Points on a hilly landscape, in no order, each with its height.
From any point a ball rolls to the lowest of the 2 points nearest to it. It stops when none of these is lower. Distance is the straight distance between rows; heights are no part of it.
J_816 (h 3.14): [ 38  54  10   4  17   6 -15 -29 -38  18  37  -9 -31 -15  -1 -13 -16 -12
 -18   0 -13  -5  15]
J_41 (h 4.03): [  5   9 -39  36 -29  10 -18 -10 -50   2   1  10 -54 -27  17   9  -4 -16
  18  25  -2 -45  25]
J_507 (h 4.42): [ -4   2 -24  36   0  27 -22 -37 -37   3  32   8 -41   5   2  29   9  -5
  18  33  19 -56  14]
J_572 (h 5.02): [-29 -13 -11   8  24  33 -13 -45 -20 -14  38 -32   8  36 -35  66  23  15
  15  12  34 -33 -13]
J_552 (h 2.17): [  8  44  -4  47  -5 -12   2 -16 -12   1   5  -9 -10  31   6  28  44 -10
 -23  -4  37  -3 -49]
J_579 (h 2.41): [ 21   0 -43  11   3 -13   7 -35  43  37  11 -26  15  15  16 -25 -30   6
   7 -16  29 -26  42]
J_693 (h 6.77): [-34 -10  32 -68  12  27  -2  16 -57 -21 -24   7  25  -8 -43  32 -46  31
  28  -2 -29   0   6]
J_892 (h 3.79): [ 11  -8  -4   1  -4  32  -9  -4   8 -28  15 -30 -18  29  -9  12  16 -36
 -10  33  11   3 -47]
J_723 (h 4.96): [ 20  14  60   3  38 -22  18   3   9   1  18  26  25 -14 -11 -17  18   2
  -8 -20 -14  42 -44]
J_925 (h 2.15): [ -3 -27 -59  32 -22  17 -23  17  -8 -49  17 -43  -9 -11  21  28  -1   0
  37  15  29 -27  -3]
J_109 (h 4.63): [-25 -43   2 -25  19   0   2 -12  59  18  -5 -19  44  43   0  -8 -13 -23
   5   8  11   2  -3]
J_364 (h 4.48): [  8  16  29 -29  35  20 -14  15 -43   3  23  10  -3 -32  10 -11 -36  17
 -24  23 -33  18  37]
J_124 (h 7.01): [-19  24   3   1  -4  19  21   5  30  23  -9  26  23  74   2  30   8   1
 -21  22  27 -13 -43]
J_417 (h 2.65): [  3  -6 -18   5  -9 -14   9  -5  57  10 -19  16   4  -2   2 -23   6 -10
  18  -2   5   9  -6]
J_961 (h 1.20): [-24 -18 -49  25 -52 -20 -27 -12  37  -3 -36   1 -51  -3  -9  -4  33 -37
  16   2   6  -4  -1]
J_222 (h 2.51): [ -4  -7 -50  34 -12 -12 -36  34  17 -26  -8   0   2 -19  41  20   2   1
  17  19  23 -18  20]
J_8 (h 1.93): [-11 -19 -54  41 -61 -27  -5 -14   9  -3 -20  24 -70 -25  -7 -30  43 -17
  33 -17  -5 -17   7]
J_995 (h 3.15): [ 15  40 -12  17  12  -1 -35 -15 -19  24  18   1 -10  -8  18  11 -31  -7
 -11  16   1 -37  42]
J_694 (h 5.58): [ 41  31  20 -19  12  23   4  39  14  13  19  27   3  12  28 -38 -32  -1
 -21  19 -19  10 -13]
J_895 (h 6.25): [-19  -6  44 -68   7  24  19  19 -19   6 -25  22   8 -17 -32 -10 -46  25
   5   4 -39   9  28]
J_169 (h 6.57): [-10 -26  18 -34   8  29  33  23  -1 -10   6   9  28  38  15   1  -2  26
 -27  17 -19  17  -4]
J_153 (h 2.47): [-20 -39 -12   8  -5 -32 -18  15  54 -22 -24  14  12 -36 -14  -2  18 -13
  45 -12  -5  24  -5]
J_111 (h 4.04): [ 20  -3  -9 -25   1  37  -7   4 -37 -12  18  -5 -29 -11  21 -13 -24  -3
 -20  36 -23  -6  43]
J_384 (h 1.73): [-29 -29   5 -13  -9 -51 -22  10  58  13 -47  -6  18 -44 -12 -19  -9 -21
   8 -20 -15  27  29]
J_231 (h 1.62): [-10  -4 -21  -5  -1 -30   9  -9  51  48 -24  22 -21 -38   3 -28 -18  13
 -29   8   3  15  73]
J_665 (h 3.88): [ 39  -1  12  -7   9 -17 -18 -16  25   0  16 -53   4 -11 -10 -36 -13 -41
   2 -28 -10  16  -9]
J_481 (h 7.04): [ -6   7  27 -17   2   3  17  20  48   7 -13  31  17  60   1  12  11 -23
 -21  36  -2  15 -58]
J_457 (h 5.00): [ 14 -14  16 -13  14   7  36  38 -14  -4  22  -5  31  -3  33 -27 -29  48
 -28 -18  -7  13  35]
J_776 (h 5.17): [ -4 -62  -7 -16  20  -9  15 -15  48   9   8 -30  29 -13   4 -39 -31  16
  23 -20   4  -5  53]
J_305 (h 5.05): [ 21  26  26 -15  19   8  -9  34   1  22  14  39  -9 -31  15 -33 -50  11
  -7  27 -26   5  26]
J_956 (h 5.49): [ 21  20  45   3  58   5  17 -13  17  10  33  40  17  14   1   0  35  21
 -18  14  -5  39 -21]
J_708 (h 1.78): [ 15   0 -58   8 -28  20  -1  11 -14 -23  12 -53   1  -4  15  12 -30  11
  21 -20  22 -30   6]
J_407 (h 6.55): [  7   7  30 -19 -10 -15  61  12  31  18 -13   1  36  37   1 -20   5   8
 -35 -36  -6  31 -41]
J_97 (h 6.86): [ -9 -11  -4   3  -8  29  24  21  -2  18   7  17  21  85  35   4  -5   6
 -24  26  15 -37 -11]
J_118 (h 6.20): [ -8  -2 -36   1 -18  10  28  -1  15 -10 -29 -13  -5  62  27  23  46   7
 -64  25  27  26  -4]
J_923 (h 5.61): [-15 -16 -43   2 -16  -2  16  -2  20   2 -25 -12  14  23  17  15   7  21
 -11   3  21  -3  32]
J_559 (h 2.24): [ -5  46  36   5  16 -26  -1  -5 -42   2 -12  48  12 -55 -22   8  -2  15
  28 -21  -5  21 -42]
J_257 (h 6.72): [ -6 -15 -15 -11  -6  41  17  34 -27 -15  26  -6  21  52  30  12 -16  28
  -4  12   2 -25   2]
J_971 (h 4.78): [-19 -14 -15  18  16  24 -12 -56 -12   6  20 -17 -25  31 -19  38  37 -10
  -8  27  24 -26  10]
J_635 (h 6.00): [ 29  48 -41   5   9   4   5   6   7 -18  -7  -3   1   0  27  27  26  26
 -34  15  22  39  10]
J_753 (h 0.97): [ 26  61   9  23  12 -24   7 -17 -16   5  -5  52 -15 -52 -11   0  25  19
   3 -11   2  30 -26]
J_127 (h 2.31): [ 12  -6  32  14  18  17   3 -34 -44 -12  37 -14 -13  19 -33   2  24  -5
  17 -18  -2  -8 -51]
J_500 (h 4.46): [ 18  -8  29 -14   2 -19 -11  -6 -13 -14  -2 -33   3 -52 -17 -30 -12 -22
  14 -31 -24  18   3]
J_303 (h 4.89): [-25 -61  26 -25  33 -16  16 -25  48  22   1 -33  49  32  -7 -32 -28  -3
   6 -20   7  -4  35]
J_564 (h 1.46): [ 38  66 -10  61  -1 -23 -15  20   8 -14   7  16 -14  13  16  14  29 -14
   3   7  44  -4 -68]
J_210 (h 6.29): [-34  -6   3 -12 -23   8  16  13  -4  -7 -31 -16   5  68  13  36  33 -16
 -56  25  11  11 -38]
J_479 (h 6.42): [-34 -20  38 -20  -5  -1  24  11 -12  15 -26   4  26  53   6  12  15  -3
 -58   5 -13  10   3]
J_326 (h 5.97): [ 33  24   1 -23 -16  12  21  21  27  18  -6 -11   3  28   9 -44 -21 -19
 -27  -7  -5  14 -23]
J_236 (h 1.94): [-15   1  39  35  10  -8  -4 -18 -11  -3  19 -11   8  57  -4  36  54 -21
 -17   5  27 -11 -72]
J_634 (h 2.16): [-10  19 -47  -4 -31 -20  -8 -12  17  32 -34  16 -35 -48  -4   5 -24   4
   0  11 -11 -10  64]
J_636 (h 4.10): [-13  -2  12 -24   5  21   6  37   5   6  -2  50  30 -12   1   3 -32  22
  28  12 -13  -5  -3]
J_647 (h 5.81): [-21 -53 -49 -21 -23  22   0  -7  13 -24 -23 -25  -9  -1 -10  13   5   6
  22  11  -2   0  33]
J_741 (h 3.05): [-11 -44 -13  17  10 -41 -10  10  32 -36 -11  18  -2 -68   5 -12  37  19
  28 -17  -7  44  26]
J_718 (h 2.09): [ 32   2 -40   6 -12   0  24  -2   2   1  24 -41  26  -6  23 -21 -34  22
  10 -39  14 -28  27]
J_298 (h 5.27): [-35  12   1  -1  19  24  -6  -3 -26  10  16   4  30  41 -12  65   2  31
   2   5  26 -25  -9]
J_843 (h 3.76): [ 13   8  -2  20 -13 -40 -14  32  41 -17 -28  41 -23 -42   7 -32  28 -22
  16  -5 -14  43 -24]
J_346 (h 1.10): [-12  -5  59  13  17   0 -14 -10 -44 -28  22 -15  -4  30 -24  21  35 -31
   1  -4  -2   3 -88]
J_827 (h 5.72): [-29 -21   8  14 -25 -52 -24  -5 -18   8 -29 -18   5 -51 -17  -1 -17 -22
  34 -45 -15 -32  23]
J_815 (h 2.48): [-11  21  -9 -15 -14  14  -7 -31 -30   5 -20 -26 -21   8 -25  28  12 -17
 -30   8   1  10   4]
J_516 (h 6.01): [ -7 -39 -11   8 -16 -33   3 -27   0  -1 -18 -37  -2 -41 -12 -16   4  -3
  18 -48  -2  -4  47]
J_551 (h 3.63): [ 28   7 -25  18 -23   9   7   3 -37  14  15   9 -41 -25  34 -31 -25   1
  -2  12 -16 -33  53]
J_489 (h 5.30): [-24  -1  10  -1 -29 -11 -15  14 -58  -8 -26   0  -6 -35 -15   4 -21 -13
  40 -19 -17 -29  -5]
J_784 (h 2.18): [ 32  43  15  32   1  -8   2 -24 -39   4   9  19 -42 -21  -6 -17  33 -12
 -17 -12  -5   7 -12]
J_416 (h 4.76): [ 27 -37  16  -5  28  10  16  16 -30 -20  47 -34  33  17  36 -27 -11  28
 -14 -27  -9  -1  22]
J_335 (h 3.33): [  7  17 -16  16  -6  31 -23   3 -21 -42  23 -36 -33  -1 -13  31  10 -10
  28  20  24 -11 -52]
J_689 (h 2.74): [ 13   4 -24  21  20 -17 -28 -21  37  35  17  -5   5  -5  30  -7 -33 -14
  10  17  14 -45  51]
J_351 (h 3.20): [-13  -3   6 -48  -8  18 -14 -24  14  12 -29 -22  -8   1 -46   6 -15 -34
  -8  15 -17   9  12]
J_26 (h 7.80): [ -9 -15  -8 -21  -3  19   5 -34 -39   2  -1 -16  -9 -12 -28  21 -19  14
  21   1  -9 -28  40]
J_480 (h 2.69): [ 14  24 -21   6   6  19 -29 -20  -7  -7  23 -24   1 -19 -21  28 -11  -9
  24  -1  16 -19 -10]
J_194 (h 1.88): [-12   3 -28   4 -27   7 -16 -17   9  -8 -26  -4 -26 -14 -20  23  25 -19
   6   8   9  11 -10]
J_130 (h 4.31): [ 22  -5  25  16  20 -17   0  11  17 -24  12  27  -3 -30   4 -22  29 -20
  18   1 -14  33 -33]
J_728 (h 0.66): [-13  -9  20 -16   7 -37   0  -8  50  31 -21   9 -15 -69 -25 -40 -21   0
  -3  -7 -14  31  52]
J_617 (h 5.73): [-11 -23  41 -48 -10  -3  32  11 -15  19 -29  -3  -2 -28 -25 -36 -31  12
 -18 -20 -33  16  47]
J_710 (h 2.71): [ 19   9 -35  50   3 -31 -21  40  30 -27 -15  40  -5 -24  39  -1  28  10
  19  12  22   6  12]
J_612 (h 3.32): [ -2  31  17   8  10  -3   1  18  -2   2   5  51  31 -26  -9  14 -14  13
  41 -11  -1   1 -36]
J_353 (h 8.00): [-24 -22 -19  -5  17   9  -4 -28  10  26  13   3  23  -4  -4  24 -23  25
  19   3   9 -36  59]
J_902 (h 5.46): [-18  28 -17   3   1  -5   2  -9 -11   5 -15  -5  32   8   0  50  11  27
 -20 -17  27  -3   7]
J_982 (h 3.48): [  9 -20  29  -5  15  21  14 -33  -9  20  31   0  -4  25 -22 -25   1 -10
  16  -8 -10 -27 -11]
J_929 (h 4.24): [  3 -25  12 -11   3  15  17 -22  41  23   7  -6  12  53 -14 -23  -4 -27
  16  -2   1 -12 -37]
J_226 (h 3.46): [-22 -44   1  14  10 -45  -8  24  49  -7 -23  36 -20 -50  16 -36  31  12
 -11  11 -10  46  48]
J_643 (h 6.12): [ 11  39 -24  17 -11  -6   8  17   6 -26 -19 -20   9  43  28  44  44  15
 -59  16  36  29 -28]
J_942 (h 5.82): [ 23  33  -1  -6  15  22  20  -7   2  -6  16   9   3  21  10  16  31  21
 -30  10   7  25 -23]
J_574 (h 5.15): [ 11 -14  56 -22   8 -11  18   1 -44  -1   1  -2  -7 -42 -20 -43 -22  14
  -3 -32 -35  19  20]
J_852 (h 3.29): [  4  10  -7  14 -26 -35 -25  24  -5 -14 -31  25 -43 -68   5 -29  11 -16
   8   1 -27  31   7]
J_45 (h 7.48): [-21  -1  26 -15  22  22 -24 -20 -61  -5  21   4   0 -10 -29  33 -20   8
  33   2 -17 -23  -1]
J_861 (h 2.70): [-28 -32 -16  22 -60 -32 -25  27 -10 -15 -37  24 -46 -36   5 -27  18 -29
  27 -14 -24  -7   0]
J_712 (h 4.75): [-19 -13   5  -6 -34  12  -4  27  -6   1 -29  28  -5  -6  -7  -5 -16 -13
  38  11 -18 -19  -8]
J_685 (h 3.30): [ 23  30   1  -2  28  -6 -31 -11  25   2  20 -27  27 -25 -10   2 -23 -14
  13 -17   6   5 -10]
J_788 (h 4.16): [ 11   8   0  -6   6  44 -24   8 -24 -13  44 -51  -5  61  -2  18  -6 -12
 -18  15  12 -20 -39]
J_450 (h 6.28): [ 19  -8  29 -20  -8  -9  59  14  28  27  -7   0  12  17  12 -68 -14   6
 -35 -28 -13  20  -4]
J_191 (h 7.15): [-44  -3  32 -34  19  29  -1  -1 -77  -5   4  26  13  17 -34  46  -8  43
  16  -2 -16 -12 -10]
J_911 (h 6.82): [-16  15  45 -36 -13  -2  29  11  23  20 -16   8  23  58 -20  13  -2 -14
 -30  -8 -15  17 -63]
J_74 (h 4.47): [ 24   0  10  -2  22  18  -9  17 -37 -13  43 -46  19  41  30   1  -1   3
 -37  -7  -3  -2 -10]
J_738 (h 2.22): [ 40  32 -15  45   1 -18  10  24   9 -21   7  38  -4 -12  29  -3  30  15
  20  -8  23   9 -26]

Where does a ball stop that starts at each point below?
J_257 => J_961
J_895 => J_480
J_827 => J_753
J_942 => J_961
J_457 => J_480
J_481 => J_551
J_923 => J_551

Call two points neighbours if one is among the 2 nearest of the other. Go from one point of each pair to the other, from neighbour to neighbour, staying as low as possible. Name the highest point that can't be avoided.
J_346 / J_753 => J_995
J_480 / J_753 => J_516
J_346 / J_708 => J_710
J_346 / J_564 => J_552
